Each row is a point on a tangle of strands that fork, close into loops and nearly touch. The rows are in no order.
Points whose rows are less than 30.7 apart are linked; no others are.
<418>: -3; 45; 2; 11; -18; -19; 1; -16; -14
<38>: 21; -9; -17; -27; 38; 4; 22; -19; 9
<537>: 5; 19; -8; -29; -38; 10; 5; 10; -3
<316>: -20; -31; 2; -9; 3; 49; 25; 8; 20
<214>: -4; -18; -1; -15; 20; 32; 26; -7; 19
<545>: 16; -7; -17; -18; 17; 4; 5; -1; 3
<174>: 2; -12; -4; -8; 25; 20; 23; -12; 15
<573>: -25; -29; 0; 4; 11; 12; -3; 12; -20
<502>: -32; -37; 9; 6; 41; -5; -1; -12; -28
<408>: 7; 25; 1; 7; -48; -4; -5; 15; 10
<541>: -37; -36; 4; 7; 36; 21; 18; -8; -15
<398>: 1; 5; 8; 34; -17; -11; -20; 12; 6
<350>: -31; -26; 21; 3; 27; -16; -10; -12; -30
<246>: 3; 22; 16; 30; -23; -20; -18; 3; 5
<529>: -3; 16; -3; -30; -27; 7; 4; 2; -12
<472>: -26; -13; 27; 16; 21; -23; -15; -10; -24
<308>: 20; 18; 6; -32; 10; -26; -3; -22; -5
<344>: -10; -28; 8; -15; 14; 42; 24; -2; 25
<113>: 19; 12; -12; -4; -43; 1; -7; 22; 16
<452>: -14; 18; 16; -2; -11; -8; -5; -10; -16
<492>: 1; -13; -22; -8; 2; 36; 19; 12; 12
<485>: 3; 2; 4; 4; -5; -8; -13; 7; -2
<384>: -17; 34; 5; 7; -12; -14; 3; -15; -25
<477>: 28; 11; -21; 26; -26; 0; -5; 22; 27
<360>: 0; 3; 2; -18; -13; 0; -6; 5; -6
<569>: 2; 0; -8; 39; -24; 1; -14; 24; 16
<434>: 7; -10; -12; -2; 22; 7; 9; -5; 4
<335>: 41; 18; -9; -9; 3; -21; -10; -5; 16
<496>: -27; -31; -4; 4; 22; 19; 7; 5; -17
<88>: 15; 16; -11; -25; -41; 6; -2; 15; 6
<234>: 7; 42; 11; 11; -19; -22; -6; -15; -2
<17>: 26; 7; -16; 8; -14; -3; -7; 14; 17
<6>: -13; -15; -1; 24; -4; 4; -12; 15; -7
<307>: -20; 4; 32; 17; 16; -32; -16; -16; -19
<32>: -15; -24; -18; -8; -6; 51; 24; 17; 12
<243>: -33; -38; 4; 2; 44; 10; 13; -15; -20
<444>: 12; -13; -10; -28; 35; 15; 30; -21; 14
<480>: -4; -8; 1; 32; 12; -2; -7; 4; 2
<31>: 10; 32; 6; 10; -39; -11; -8; 3; 10
<532>: 31; 19; 1; -26; 6; -24; -6; -15; 3
<233>: 10; 32; 13; 20; -27; -22; -13; 1; 8
<114>: 3; 11; 9; -36; 5; -15; 0; -17; -17
<435>: 31; 11; -11; -1; -6; -10; -10; 7; 15
<535>: -3; -1; 6; -25; 1; -6; -5; -3; -13
<483>: -5; 2; 17; 16; 13; -24; -17; -5; -9
<313>: 17; 8; -18; 39; -27; 2; -4; 22; 29
<25>: 26; -5; -18; -30; 25; -2; 7; -9; 2
<123>: -18; -19; 2; 4; -1; 8; -8; 15; -14
<311>: -4; -8; 4; 25; 20; -12; -11; -2; -4

A fork is a point with three links, a tip a point with one. Leave the first point through the second and follow the links. Name the first fork or tip that comes.
<88>, <537>: <360>
<434>, <545>: <174>
<17>, <477>: <233>
<214>, <344>: <492>
<234>, <418>: <452>

Name the points in between on the shortest way along the links from the first point to the second, in order.
<502>, <6>: <243> <541> <496> <573> <123>
<174>, <32>: <214> <344> <316>
<541>, <307>: <243> <502> <350> <472>
<308>, <529>: <114> <535> <360>
